Points, in no order, along strands that fork, close into loops and pass close to each other.
(in the rows, 128 means zero)
Two points are linked if the straight distance between their rows is under 127. Some points are linked to none.
K720: [122 153 109 135 131 138 106  77  90 126 110 102  84 108 105 118 105  96
 105 161 170 122 115  47 145 196 104 137  85 145 131  92 128 156 144 119
 122 135]
K113: [122 149 108 125 131  93 150 144 145 105 163  96 160 140 112 122 130 145
 197 152 126 139 133 178 130 118 179  89 127  94 118 127 125 129 143 147
 114 129]
K601: [123 100 161 140 108 138 119 152 154 172 119 213  90 144 135 127 180 140
 117 119  65 124 102 168 116 104 125 130 164 148 155 181  84  96  85 153
 149 100]
K464: [ 84 134 133 136 114 161 151 137 122 150 160 207 113 134 125 185 148 143
  94  75  94 149 142 108 128 164 101 165 144 139  97 174 125  87 128 110
 127 168]
K94: [159 140  94 152  91 129 105 130 152  79 106 185 148 113 109 111 135 162
 125  91 110 125 134 148 106 146 188 141 139 179 124 206  73  89 101 132
 175 148]
K370: [ 95 110 218 186  96 154 142 154 137 177 129 169 134 120 150 193 147  71
  95 131 103 108 108  89 110 110  77 178 151  80 141 191  95 167 141 125
 105 152]
K138: [112 110  77  70 145 149 129 146 117 157 153 138 105 138 154 153 155 130
 118  41 138 132 200 117 136 189 141 155 109 106 108  80 143 162 153 140
 133 193]
K625: [ 95 119 126 133 153 132 136 130 116 136 145 103 152  97 127 130  90 103
 167 164 198 121 129 119 160 106 119 152 109  75 120  89 120 149 162  79
  84 164]
K585: [188 142  93 162  97 130  73 137 118  63 122 142 153 108  91  90 120 172
 128 122  96 125 158 153 119 143 168 119 151 200 139 210  98  98 114 113
 197 132]
K600: [ 89 118  81 112 134 166 111 120  96 159 121 100 106  89 133 135 145 102
 127 103 161 114 165 100 130 170 122 169  94 115 138 107 118 171 139 118
 108 186]
K581: [121 106 130 105 181 105 137 175 129 104 126  40 194 128 155 110 112 118
 183 164 130 122 130 173 135  64 145 126 151  87 156  64  92 134 154 142
  89 103]
K547: [239 132 158 145 135  91  77 144 150  92  91 163 115 170 105 125 130 146
  80 121  61 134  95 139  97 102 107  98 148 175 125 144 115  77 136 110
 165  68]
K690: [162 112 152  85 161 134 109 115 142  92 104 171  93 183 129 109 110 154
  65 129  79 135 104 136  93 101  78 123 133 177 157 108  96  93 105 138
 129  77]
K643: [153 150 127 142 145  85 157 146 166 117 133 115 191 117 117 124 119 117
 178 181 195 128 111 123 121 104 190  90 126  80 120  86 117 128 148 107
 100 110]
K556: [142 131 103 103  95 145 117  91 163  60  88 158 132 145 115  99 117 159
 110 103 120 126 136 155 107 164 191 124 147 183 120 163  83 109  90 142
 165 143]
K219: [139 177 109 173 109  81 107 120 109 119 146  84 123  78  89 124 113 148
 136 161 138 137 126 137 138 164 142  87 116 192 121 170 179 100 135 112
 157  89]
K703: [137 129  70  82 108 127 135  91 130  84 121 113 132 144 126 109  76 157
 124 101 150 128 145 151 153 153 144  74  99 170 117 118 208 115 114 132
 156 139]
K336: [130 164 154 162  93 131 105 126  84 152 151 141  68 129 106 174 106 114
 121 151  95 101 109  42 153 204  84 148 109 137  87 155 143 168 154  85
 134 137]
K189: [196 153  68 104 118 121  86  88 114  13 123  79 169 153 105 111  47 176
  79  90 112 145 145 169 121 144 145  83 165 197  91 136 152 104 146 122
 162 109]
K172: [122 110 205 180  84 138 135 154 129 184 118 166  89 137 147 173 148  94
 105 136  78  95  82  73 106 137  80 151 149  84 128 211 113 193 135 108
 134 142]
K829: [ 71 105  84 120 133 132 116 129  94 146 140  32 144  71 156 123 106 113
 167 161 166 112 163 138 158 138 104 143  89 117 149  88 156 168 177  87
  94 157]
K413: [ 95 138 139 145 131 158 146 138 112 161 149 133 127 107 103 144 125 105
 153 132 175 141 146  94 149 132 123 153 115  83  90  96 135 160 159 103
  88 153]
K936: [115  92 102  91 161 118 164 121 132 112 154 160 154 178 155 125 145 171
 128 100 140 146 124 175 124  93 147 135 125 111 122  86 140 104 105 148
 120 115]
K956: [124 133  62  92  90 155 123 103 143 114 112 199 134 150 137 139 126 142
 107  59 146 129 154 115 136 164 143 141 125 199 108 176 135  87  69 114
 168 184]
K993: [ 76 134 150 176 100 173 141 152 148 154 106 181 125 108 129 148 161  87
 125 129 127 103 125 106 115 149 105 189 158  95 117 179  49 158 149 147
 109 159]
K343: [123 114  91  70  94 161 137  94 150  88  95 184 149 173 145 124 109 159
  86  62 151 106 172 141 134 129 148 115 134 204 123 164 172  75  76 124
 169 193]
K299: [147 122 101  92 105 142 100  97 113  63 135 120 167 167 124 112 105 201
 127  64  58 131 156 205 124 115 165 103 207 157 112 154  90  86 102 143
 130 136]
K922: [167 156 127 136 136 110  95  99 116 115 128 146  96 139  96 118  96 128
 113 151 108 125 105 105 143 150  82 100 109 189 105 151 179 105 129 116
 159  69]
K155: [ 82  84 130 103 120 160 118 108 113 169 143 165  66 132 145 151 142 134
  93  86  94 131 152 115 127 159  96 180 123 147 148 121 129 130 118 130
 128 160]
K38: [154 145 106 102 139 127 141 115 116  85 150 150 102 161  97 122  71 163
 111 101 109 122 145 160 158  95  97 105  87 158 104 123 200  86 116 114
 142 110]
K918: [ 74 108  61  98 138 142 150 137 134 147 170  88 163 106 158 132 134 100
 184 109 161 126 191 128 167 149 120 159 131  84 124 115 147 174 177 115
 102 206]
K439: [132  89  83 117 173 108 168 114 150 127 138 116 174 164 144 131 113 144
 133 123 180 138 118 131 132 111 167 124  85  66 125  54 148 130 146 124
  93 148]
K125: [117  92  99 120 154 143  95 116 117 153 100  96 100  97 142 107 144 117
 121 129 152  98 124 111 130 143 138 174  90 146 162 100 110 157 143 124
 100 158]
K339: [117 123  67  74 122 114 126  69 111  93 114  66 111 128 144  93  93 148
 126 138 163 118 156 142 137 187 147  69 104 161 150 102 199 143 106 136
 160 138]
K414: [153 149 111 125 133  56 145 135 135 105 160  78 184 135 117 132 124 157
 170 153 129 138 134 170 116 110 183  56 165  99 117  85 117  99 156 141
 113  90]
K944: [182 153 186 155 148  96  93 131 132 134 105 124  98 160 121 119 123 122
 100 147  70 136  81 131 107  71  82 101 129 123 133 142 135 129 105 136
 149  68]
K763: [ 96 139  95 100 111 171 160 134 122 123 162 194 124 141 121 183 121 144
 106  47 132 161 174  92 134 165 120 162 136 139  88 145 136  82 127 112
 144 192]
K576: [137 150 187 162 152 112 115 134 109  99 110 126 123 170 134 133 105 121
 118 133  93 148  90 135 105  55 111 127 120 122 106 147  90 103 111 134
 124  82]
K236: [121 132 176 168  76 125 137 165 132 193 142 129  91 100 115 131 174 109
 172 161 101 107 125 135 160 155 109 135 142 115 126 161 143 166 136 146
 103 109]
K342: [ 76  98  74 105 121 149 137 139 122 153 149  98 122  90 150 130 151 128
 180 115 125 119 184 174 158 154 126 145 129  95 142 113 151 182 147 139
 102 174]
K175: [ 67  79 140  82 140 150 130  93 132 137 115 185 109 150 158 120 127 150
  65  91 101 138 129 116 114 120  85 163 138 178 184 114 111  76  87 141
 129 142]
K424: [178 148  79 117 112 138  94 107 108  47 130  99 168 146 109 112  87 185
 121  72  87 134 157 181 117 128 156  95 182 170 102 150 127 100 117 122
 159 129]
K892: [103 156  62 146 105 161 157 129 135 142 137 155 129 105 110 128 164 110
 171  98 167 127 162 106 149 177 162 147 133 115 102 163 115 152 140 117
 113 171]
K135: [102 137 139 174  99 172 161 188 151 161 130 176 134 108 119 175 179  75
 165 129 146  97 161  84 141 157 109 183 177  84 101 154  82 176 161 129
  92 165]
K727: [ 73  84  90 116 173 149 135 127  98 143 147  43 135  95 150 141 103 141
 164 134 149 115 138 164 141  78 112 159 101 107 151  89 160 155 169 104
  97 158]
K621: [109 169  64 157  91 158 133 125 137 128 119 172 129 102 122 138 128 133
 141  91 149 128 137 106 124 164 153 152 112 144  90 205 102 118 116 108
 153 185]
K140: [159 125  78  78 144 118 124  93 134  41 123  91 163 183 129 115  34 151
  62 127 158 122 127 143 125 130 137  59 117 160 108  71 172 126 139 141
 160  96]
K603: [183 109 179 118 136 111 106 138 160 116  98 187  97 164 133 122 131 127
  77 128  59 124  84 128  77 101  98 113 155 166 142 155  96  75 102 130
 155  87]
K814: [136 139 100  85 149  99 112  88 122  75 130  45 156 141 144 109  57 156
  87 154 145 147 134 147 114 145 150  61 136 148 128  70 145 135 147 154
 142  96]
K356: [161 100 164 145 165 160 114 172 171 160  70  98 144  99 163 131 172  91
 151 154 149 118 102 138  95  72 125 172 124 102 182  70 110 154 145 138
  88 116]
K171: [164 154 173 141 132  92  88 111 139 141 141 119  78 156 105 112 129 114
 121 183  94 110  75  88 138 170  89 101 112 165 138 159 162 132 125 116
 152  71]
K762: [160 118  69 108 155 107 194 113 170 111 177 158 168 166 129 129 113 156
 151  97 180 154 112 126 134 125 177 128 100  68  94  78 159 124 129 133
 122 162]
K158: [ 88 127  95 111 119 114 107 127 117 149 129  48 139  52 143 105 128  77
 158 172 187  86 158  91 167 165 117 139 123 133 165  77 126 155 159 108
  98 159]
K469: [126 130 217 151 143 111 122 149 133 149  98 153  97 158 147 131 130  97
  78 147  57 133  60 109  86  78  69 120 145 119 162 189  85 114  71 146
 141  93]
K981: [ 30 128 131 119 107 160 154 110 113 121 150 176 145 124 128 126 108 160
 107 100  94 152 142 162 133 118 104 134 140 167 143 175 133  70  75 140
 138 145]
K401: [114 126  55 132 127 133 161 125 153 104 146 162 159 126 123 116 148 155
 178  90 133 126 144 173 141 155 197 133 130 132 105 182 143 122 109 125
 146 171]
K988: [137 132  81 112 122 148 170 121 145 118 163 191 145 148 129 151 131 155
 133  47 161 149 151 121 136 144 156 150 111 124  85 131 148 104 122 105
 138 186]
K902: [ 87 120 126 117 150 137 148 133 110 105 119  77 155  96 133  93 114 106
 172 167 165 117 124 140 149  99 136 141 108 100 138  96 101 163 141 112
  99 136]
K95: [133 123 137 128  90 149 103 100 144 161 115 166  61 115 112 104 169 129
 133 141  93 107 120  98 124 196 114 135 118 155 138 165 112 152 118 137
 153 127]
K261: [141 154  79  97 109 126 119 120  95 124 160 129  88 123 110 145 106 128
 107  90 153 134 168  58 140 201 109 119  95 132  89 105 177 135 143 103
 147 158]
K789: [143 182 164 172  75  98 116 184 132 107 130  79 166  92  90 136 140 109
 184 171  99 106 148 155 131  97 191 100 181 128 126 168  85 125 153 154
 145  84]
K165: [215 152 145 157 140  94  88 135 134  82 113 126 144 141  99 122 127 147
 105 125 101 155 110 126 106  99 148  93 158 151  95 128 119  83 155 128
 152  58]
K951: [168 138 161 179 104 116 123 160 127 162 121 162  88 129 115 138 157 120
 128 137  93 124  77 122 135 110  92 127 114 133 104 189 151 132 116 112
 150  98]
K167: [114 147 165 156 110 119 127 157 111 138 125  81 138 112 107 109 139 123
 179 182 114 131 126 165 146  95 141 111 138 120 138 128 119 143 137 139
 103  75]
K59: [110 127  84 104 176 100 175 133 129 112 163 105 165 166 146 118 131 177
 177 126 125 146 134 191 135  79 168 101 129  94 120  99 152 124 134 141
 114 120]
K786: [127 123 225 171 138 148 130 153 120 168 100 131 111 138 160 142 140  81
  95 153 114 138  89 106 112  79  83 139 120  82 137 161 108 154  94 117
 112 118]
K379: [175 146 174 177 149 119 153 150 163 164 118 177 136 129 120 170 150 115
 129 129 175 150 103  92 141 115 139 123 118  67  85 109 160 115 148 100
 115 114]
K573: [ 99 111 193 143 149 127 127 134 114 158 132 162  90 161 145 135 128 124
  94 119  65 136  92 131 103  82  60 140 133 137 136 168 128 104  84 138
 140 109]
K271: [141 138  82 139 120 117 138 152 134 118 152 133 159 138 119 120 148 161
 198 115 118 135 151 196 130 113 192 106 140 121 113 165 134 114 123 147
 145 129]
K367: [114 147 138 139 148 126 147 126  91 109 143 140 118 153 111 124  83 148
 120 125 121 144 112 152 150  74 103 132  98 130  92 137 157  93 114 113
 137  99]
K37: [159 116 156 127 161  84 131 113 126 135 122  79 111 122 133 130 136 135
 103 193 163 143  99 137 110 113 127  82 122 105 148  39 159 111 133 158
 114  70]
K687: [ 65  79 163 143 110 143 122 133 140 186 120 201  99 132 145 136 191 151
 111 123  74 129 120 141 111 118 111 162 176 156 209 172  81 122 100 169
 135 129]
K204: [120 120 198 163 147 156 161 170 172 128  97 148 182 136 143 125 145  77
 153 152 155 120  99 124 119  57 130 167 145  71 154 125  61 137 110 146
  99 125]
K276: [134 162 139 140 111  96 101  92 125 132 145  74 107  98  85 120 116 131
 152 184 122 111 132 136 114 178 129  77 143 186 143 147 140 121 120 141
 145  70]
K876: [169 144 160 124 134 125 147 143 136 166 150 182 111 114 112 179 152 124
 106 107 168 160 133  71 132 159 133 111 114  65  86  76 160 137 179 108
 115 131]
K223: [147 123  96  86 128  80 124  99 118 101 145  58 164 146 132 100 110 162
 131 159 132 149 130 165 104 114 169  67 140 109 128  80 135 115 141 163
 112  89]
K500: [142 115 174 113 139 103 121 178 129 117 120  40 182 107 149  98 141  96
 175 180 126 115 143 147 122  87 155 109 175  84 157  52  64 120 166 147
  88  88]
K605: [110 145 120 111 152 129 145 124  89  93 144 111 132 157 117 120  86 157
 128 118  85 148 132 183 129  67 127 102 133 148 110 140 138 101  95 143
 133 102]
K689: [ 87 125 109 129 101 130 134 135 114 171 142  83  94  94 122 108 156 127
 183 155 123 113 182 144 155 170 104 126 130 129 144 136 154 172 148 140
 109 133]
K253: [127 120 167 149 159 131 129 137 100 136 129  81 125 144 123 101 118 115
 135 156 118 138 125 151 128  79 114 121 102 110 135  98 112 146 114 145
 105  93]
K858: [ 93 153  78 137 120 154 165 124 118 116 143 107 145 107 115 110 121 105
 186 123 170 121 145 134 153 140 138 132 113 104 105 149 119 164 127 123
 119 171]
K92: [133  88 157  92 158 142 119  93 130 117 102 169  99 164 134 105 131 149
  65 103 119 139 106 120  91 103  88 152  98 154 155  85 114  82  98 131
 133 116]
K771: [114 125 170 168 125 177 155 165 188 148 106 181 147 115 140 138 164  84
 139 140 131 130 100 115 118 109 127 166 162  76 159 163  66 152 131 144
 107 145]
K650: [189 140 108 132 127 119 110 129 147  64 123 155 154 136  97 109 122 159
 105 121 108 153 126 136 103 111 162 109 117 185 108 150 107  80 134 120
 161 108]
K632: [ 99 133 128 101 137 152 139 118 106 105 144 150 112 144 125 108 115 170
 114  96  74 145 135 199 113 109 121 123 140 170 136 165 140  88  76 140
 150 126]
K456: [152 148 140 114  95 118 110 127 150  82  96  75 164  95 109  77 141 111
 139 172 151 126 130 136 110 158 186  92 169 120 126  96  57 151 164 143
 110 110]
K327: [204 158 102 175 133 101  80 137 118  58 118 130 162 118  81 120 116 152
 113 121 113 148 145 140 105 124 137 139 135 196 111 178 109  99 149 102
 196 110]
K280: [ 31 122 140 168 111 166 167 133 110 154 150 201 135 120 119 156 144 133
 115 100 104 152 139 135 130 126 103 167 149 143 130 184 109  86 118 136
 121 141]
K832: [135  91  87 112 165 135  79  78 128 128  97  97  88 106 147 115 115 113
  78 104 169 110 124  93 119 171 135 163  70 158 157  73 138 150 142 130
 133 153]
K634: [ 96 108  49  84 121 119 144  94 159  91 108 101 204 155 170 125 113 154
 176 110 149 130 155 172 116 153 195 107 122 104 138 130 145 161 118 137
 157 192]
K565: [ 92  71 136 127 138 153 116 134 146 182 121 168  78 107 149 139 188 149
 117 102 101 123 134 129 121 147  94 186 154 145 195 132 104 144 122 152
 127 153]
K340: [129  79 109  89 186 144  99 100 105  98  96  74 145 137 162 112 109 159
  88 117 120 128 115 173  91  88 156 164 113 151 181  66  90 107 139 150
 112 111]
K611: [143 151 172 157 130 118 112  92 101 145 137 131  65 134 111 134 101 120
 113 164 113 119  86  53 141 171  62 135 105 135 121 142 158 154 129 102
 138 102]
K436: [118 110  53  65 142 148 107  99  68 122 131  68 106 116 154 148  94 134
  97  65 169 123 189  69 142 186 117 144  79 108 130  65 182 156 138 128
 152 196]
K609: [150 166 117 155  88 111 112 125  90 157 166 131  87 103 103 163 120 142
 120 137 116 123 136  85 151 200  97 135  97 159  85 152 191 137 149 101
 149 121]
K530: [176 183 230 150 118  63 113 147 127 135 101  78 155 111 121 149 127  80
 113 204 163 139 103 121 136  84 150  71 165  92 113 121 132  99 123 106
  93  67]
K561: [169 171 127 163 114  80  99 103 103 134 163 127  86 116  83 144  96 129
 105 174 130 118  94  69 151 176  84 113 100 185 102 163 206 100 141 103
 165  92]
K249: [102 107 133 138  85 137 157 174 145 185 146 108 111  81 112 126 186  94
 185 149 137  99 159 132 165 141 118 129 157 109 130 128 137 179 168 157
 105 125]
K528: [ 86  90  87 103 172 150 137 102 107 123 145  80 142 124 145 125 114 140
 132 101 159 128 146 149 136 102 126 161  87 101 139  92 139 147 126 124
 117 157]
K235: [ 75 141  90 107 124 149 138 119 112  86 114  78 160  94 125  89  83 107
 177 146 153 118 142 149 143 130 153 130 117 127 140 135  75 162 122 125
 107 165]
K488: [141 156 113 146 118 103 129 126 122 120 144 124 126 105  99 121 128 147
 144 141 141 130 127 156 138 136 143  99  96 155  92 153 152 117 131 115
 144 101]
K217: [140 110 115  99 142 103 141 114 131 100 136 129 141 153 131 114 128 152
 118 118 162 150 119 149 119 107 154  97  80 111 120  71 163 119 132 146
 126 120]
K943: [125  84  65  67 141 132  98  75 108 116 110  92 103 132 159 111 109 132
  92  83 164 108 150 101 141 175 121 133  86 136 143  71 186 147 123 126
 154 164]
K144: [180 165 218 138 132  74 101 119 121 148 109  57 126 136 124 147 116  91
  94 203 135 147 107 116 119  91 120  59 151 111 134  86 134 114 127 134
 103  39]
K774: [107 126 184 155 164 119 144 154 108 115 123 110 152 152 128 128 119 120
 134 145 124 148  99 151 123  44 139 132 119  90 119 131 107 120  84 133
 104  89]
K240: [121 111 139 171  91 124 116 163 153 161 129 230  93 120 119 142 168 142
 109 126  76 108  98 113 115 122 103 137 148 161 151 223 104  96 113 123
 164 136]
K199: [140  94  58  82 144 122 176 121 165 131 156 164 135 169 139 138 150 160
 141  57 151 146 143 130 144 132 160 133 115  98  95  98 182 129 139 136
 137 159]
K780: [145 120 117  98 134 142 134 137 118 149 155 168  97 132 132 154 160 138
  99  83 135 148 159  94 126 164 135 137 101  96 108  63 157 142 161 127
 123 155]
K878: [151 137 173 146 154 132 136 155 147 127 125 173 116 162 122 132 139 124
 121 123 115 156  74 131 100  66 117 132 118 117 103 146 114  82 105 125
 146  99]
K270: [141 140  69 142  85 154 122 122 136 140 126 214 101 110 115 146 141 134
 110  70 119 120 145 105 133 174 126 150 114 180 114 205 126 107 112  93
 160 183]
K230: [154 118 137 177 114 125 117 142 140 135 135 191 102 122  99 126 149 146
 114 122  87 131 102 134 127 105 112 142 116 190 101 207 134 100 104 105
 165 119]
K756: [125 168 172 175  74 101 115 178 107 131 129  69 126  85  94 120 108  94
 179 192  96 102 130 143 159 109 142 101 154 142 124 180 109 149 136 149
 132  89]
K626: [107 144  95 120 111 142 109  99 109 139 123  91 109  67 130 117 122  80
 143 145 173 105 139  71 149 193 118 146 116 131 135  88 106 182 155  99
 100 147]
K104: [ 91  64  77  80 165 151 127  96 114 136 130 118 127 132 142 129 144 152
 111  61 150 130 150 136 134 141 134 156 109 142 151  91 151 133 112 146
 118 200]
K322: [183 149 199 166 148  87 119 135 126 162  88 101 111 143 140 130 131  90
 103 174 114 136  89 120 114  92 105  80 129  99 139 106 151 137 107 126
 118  59]
K415: [166 158 177 135 108  88 143 175 160 130 131  63 195 109 126 110 142  95
 178 185 136 118 125 143 144  95 167  82 194  90 135  93  79 115 149 143
 100  77]
K924: [ 55  82 132  82 146 166 129 106 120 175 146 188 112 132 147 146 159 156
  71  63 112 144 161 111 127 151  98 168 147 156 175 121 126  91 110 138
 115 181]
K354: [119  97 133 114 130 150 111 108 161 150  97 209  74 134 141 117 163 115
  78 117 107 120  80  93  95 154  95 143 124 134 161 153  90 125 119 119
 148 148]
K990: [ 72  98  59  76 147 164 111 123 105 128 136 129 126 133 178 150 146 125
 101  50 149 132 177 107 116 176 146 185 121 114 143 104 136 137 125 127
 143 214]
K351: [112 122 121  71 111 138 113 107  99  76 138 150 141 160 131 114 120 192
  99 106  61 140 163 197 116 109 129 101 192 190 158 155 113  78  79 154
 146 128]
K384: [162 162 138 151  97  82 129 171 153  98 139  83 198  86  94 123 134 125
 210 179 141 112 132 137 132 102 194  89 190 117 116 132  95 105 164 148
 118 100]
K648: [156 147 197 181  97 105 129 152 125 205 133 140  81 114 121 154 164 102
 142 163 100 114  98  95 145 130  80 119 124 110 110 168 172 168 135 128
 118  89]
K801: [118 122 156 139 107 143 101 120 155 165 105 175  65 142 135 112 154 111
  99 153  73  89  78 106  95 164  97 139 149 138 168 193  84 150 110 120
 166 122]
K882: [134 113 167 138 124 148 135 137 165 147 113 213 113 155 138 143 163 118
  92 107 118 148  82 104 101 112 106 156 122 120 119 126 112 106 109 113
 142 138]
K740: [169 134 208 122 133  88 105 148 119 150 104  32 136 104 151 123 147  86
 128 205 130 123 115 138 118 100 126  91 153 109 170  64 122 131 137 135
  89  62]
K111: [184 145  78  98 131 104 109 105 136  45 126 104 159 167 121  93  71 155
  88  93 140 146 131 151 106 133 179  84 144 157  85  94 143 103 154 143
 148  95]
K751: [120 136  75  81 131 131 122 119  84 122 165 107 117 122 136 158  86 137
  81  72 162 131 192  54 150 189 110  96  98  95  98  57 187 143 146 130
 153 161]
K957: [104 128  59  92 117 144 150 108 150  78 116 151 187 170 151 122 114 158
 157  74 149 132 161 168 136 154 199 122 130 135 116 153 148 121  82 140
 164 193]
K211: [154 155 206 165  99  92 136 152 132 147 103 107 160 101 132 145 131  83
 147 195 167 115  90 109 152  99 132 101 125 102 118 135 116 144 123  99
  91  90]
K673: [ 92  88 202 166 152 140 126 128 124 178 111 142 122 136 155 140 134  95
  97 123  91 139  88 122 100  78  74 172 125 108 171 142 105 125 103 128
 117 119]
K9: [142  97 194 150 150 162 134 178 163 173  82 125 134 104 164 137 164  70
 125 149 156 117 105 106 108  78  91 189 139  75 158 107 105 170 140 109
  91 134]
K294: [127 164  84 107 123 145 120  70  93 121 133 107  91 124 123 113  80 117
 104 108 152 134 139  60 154 218  99 125  84 160 111 115 170 142 116 109
 133 157]
K903: [151 145 170 162  95 130 115 142 113 170 137 175  67 129 133 168 129 116
 106 146  73  99  92  41 124 188  76 151 126 107 116 187 121 178 139  84
 143 141]
K317: [ 94 121 172 142 152 151 134 150 129 124 106 106 165 100 138 101 120  85
 152 162 165 116 124 128 149  68 120 176 130  84 155 106  69 149 130 125
  90 134]
K750: [ 97 144 158 151 126 144 133 125  98 144 151 125  81 122 122 141 117 119
 130 141 105 141 107 120 142 123  90 151 106 135 105 154 117 150 127 127
 113 126]
K479: [138 136 212 165 130 131 140 163 137 171  93 119 132 117 144 138 124  71
 131 177 146 119 104 109 147  81  93 154 114  83 131 134 107 172 134 113
  86 102]
K64: [147 138  63  96 146 128 161  97 111  61 148 127 131 155 111 120  57 176
 106  84 155 130 134 156 151 100 134  95  84 142  80 108 207  99 135 129
 152 124]
K360: [162 109 171 132 160 116 107 160 127 166  93  54 122  95 145 105 168 104
 142 166 129 108 128 162 104  85 117 132 129 123 188  55 118 151 152 132
  86  93]
K467: [154 157 132 150 135 108 159 123 145 146 122 148 156 120 109 150 142 113
 155 155 207 150 112 106 151 120 179 118 122  68 109  83 144 129 157 107
 101 129]
K629: [157 111 140 107 115 120 106 122 139 144 127 147  69 152 134 105 178 154
 136 134  77 111 139 165 125 139 126 117 136 160 163 137 109 121 100 171
 135  93]
K823: [ 79 108 153 146 168 148 184 142 129 139 145 146 182 157 129 132 134 118
 154 132 127 142 115 153 105  51 138 158 130  87 117 119  81 110 101 151
  99 128]
K468: [162 127 105 122 145  98 186 159 194 144 146 140 214 120 135 122 150 109
 206 178 185 106 116 130 128 114 177 119 157  69 135  77 115 145 152 140
  82 111]
K320: [ 79 101 169 141 177 164 160 123 126 157 130 160 153 132 130 144 142 113
 118 121 125 164 109 135 105  89 111 188 119 114 149 122 113 109 106 127
 111 140]
K97: [125 147 140 132  87 125 113  95 139 141 133 115  81 108 102  94 147 124
 146 178 120 108 119 115 119 179 120 102 124 166 145 150 135 161 123 159
 127  97]
K373: [111 148 139 146 135 158 153 182 125 158 152 140 127 109 122 165 152  91
 176 137 159 115 174 105 148 151 120 170 160  71  91 116 122 175 185 139
  88 160]
K997: [105 111  54  88 123 100 130  84 131 104 107  65 165 154 182 106  93 150
 137 122 163 130 154 154 141 160 175  82 106 121 148 109 181 159 131 138
 154 173]

A piece is all that can be reached along the links. How many separate loops has the piece of each point below (a circle has one, a figure eight two, a Y none), and how many tips (points with one link)?
K230 -> loops 0, tips 2
K609 -> loops 1, tips 1
K467 -> loops 1, tips 1
K322 -> loops 2, tips 3
K956 -> loops 1, tips 1

A tip is a point with one link. Name the tips that can be reached along the links from each point below, in the order of the rows.
K342 -> K556, K918
K413 -> K343
K172 -> K370
K878 -> K581, K469, K488
K643 -> K468
